Points, in no order, along strands that fork and pass close to each other.
Points whose rows are less than 47.6 apart are linked; no others are.
Z_686: 17 12 -28 1 46 -48 62 63
Z_517: 9 34 -54 -45 33 12 26 39
Z_579: -23 -17 19 42 -15 -12 -29 9
Z_560: 56 -33 29 42 -1 14 32 75
Z_431: -41 -22 39 -37 -36 47 25 -14
Z_978: 32 16 -24 67 6 -27 -75 -50
Z_804: 7 42 -74 1 39 8 8 42
Z_22: 9 27 -41 -65 32 7 34 33
Z_503: 37 19 -41 31 47 -26 -26 11
Z_39: 17 8 -21 22 28 -56 69 52
Z_863: 1 11 -12 -35 1 -14 115 34
Z_104: -30 30 -44 -35 32 42 -7 -43
Z_937: -1 4 -3 19 -12 -41 7 13
Z_102: 8 20 -19 -52 15 31 -3 -50
Z_470: 5 3 -5 -12 -36 25 90 49
Z_26: 2 -5 -3 78 -7 -56 -38 29
Z_245: 6 27 -50 -9 44 19 -9 -6
Z_232: 1 15 -4 -77 3 -9 50 -3
Z_82: 11 8 -15 28 9 -52 50 39
Z_375: 49 -27 22 18 -9 19 48 83
Z_161: -23 -41 56 16 -8 25 -29 -31
Z_662: 69 -47 63 36 -22 -29 34 57
Z_519: -11 -22 14 90 1 -35 -51 25
Z_843: 6 17 -19 -79 24 -1 49 16
Z_205: -56 34 -50 -31 28 33 -19 -46
Z_87: 56 -55 76 51 -48 -42 33 59
Z_259: 2 44 -73 -18 34 18 14 31
Z_272: -52 -3 32 -79 -54 37 35 -27
Z_142: 24 14 -29 64 34 -16 -66 -58
Z_369: -25 -14 35 -17 -36 23 -76 -49
Z_409: -26 -43 75 -48 -33 69 15 -59
Z_251: 7 2 -1 52 -25 -12 -100 -38
Z_121: 13 20 -5 -56 -9 3 3 -41
Z_510: -36 32 -55 17 45 14 -36 -28
Z_754: 42 17 -32 39 35 -35 -34 -6
Z_83: -11 -36 41 76 7 -21 -80 -8
Z_158: 39 -59 83 61 -67 -32 11 53
Z_753: -10 -32 35 63 -3 -16 -101 -15
Z_164: 14 -8 4 9 -31 28 67 60
Z_880: -12 -1 17 -4 -45 27 -92 -69
Z_955: -7 25 -31 -45 29 42 -2 -49
Z_21: 7 6 -9 27 4 -53 28 26
Z_667: -34 6 16 -81 -47 24 81 -12
Z_484: -34 -25 45 -52 -39 67 37 -17
Z_894: -32 -41 62 -11 -17 31 -32 -42
Z_61: 24 16 -26 -10 37 -38 19 33
Z_153: -44 2 26 -87 -53 31 56 -23
Z_974: -40 -7 27 -39 -40 17 12 -15
Z_270: 3 7 -8 -19 -25 6 105 35
Z_340: -19 -31 35 48 -5 5 -30 5
Z_329: 20 32 -68 17 48 -5 -6 45
Z_420: -53 -7 37 -83 -56 42 8 -39
Z_280: 21 9 -11 72 -15 -27 -95 -38
Z_66: 10 17 -30 -28 47 -30 58 63
Z_520: -12 11 2 -80 -11 -6 70 -5
Z_895: -13 -42 49 40 -1 15 -29 -21
Z_332: -5 -12 17 48 -18 -14 -99 -21
Z_769: -18 -39 64 -45 -30 75 31 -38
Z_108: 32 26 -58 29 58 -18 -15 40
Z_747: 27 13 -15 36 5 -48 -33 -2
Z_795: 12 16 -38 62 51 -8 -60 -53
Z_859: -22 9 10 -93 -26 4 81 -14
Z_442: -6 18 -49 53 60 0 -51 -34
Z_813: -7 12 6 -56 -27 -9 18 -22
Z_995: -36 -31 58 -20 -25 29 -59 -52
Z_7: -39 -43 79 -52 -29 59 -7 -69
Z_711: 0 12 -16 -48 25 -20 95 40
Z_475: 18 7 -11 53 -4 -61 -34 11
Z_125: 33 -16 8 18 -20 25 59 81
Z_737: 28 21 -32 -17 36 -18 7 19
Z_469: -11 -1 6 26 -21 -34 -19 5
Z_47: 67 -45 51 29 -9 -10 33 63
Z_802: -1 5 3 23 -36 20 -97 -73
Z_379: -28 3 15 -42 -41 3 18 -13
Z_693: 25 20 -34 -21 36 0 0 1
Z_313: 4 9 -3 40 -29 6 -97 -70
Z_260: 7 17 -26 -49 39 -23 67 53
Z_359: -23 36 -63 6 42 21 -14 -8
Z_446: -24 27 -52 42 54 5 -47 -28
Z_575: -10 -32 27 84 5 -21 -60 11

A fork is a point with three links, a tip a point with one. Leave the first point through the second and follow the links. Name the first fork or tip that comes.
Z_359 / Z_245 | Z_61
Z_83 / Z_753 | Z_251
Z_520 / Z_859 | Z_420
Z_379 / Z_813 | Z_205
Z_560 / Z_47 | Z_158
Z_813 / Z_379 | Z_7
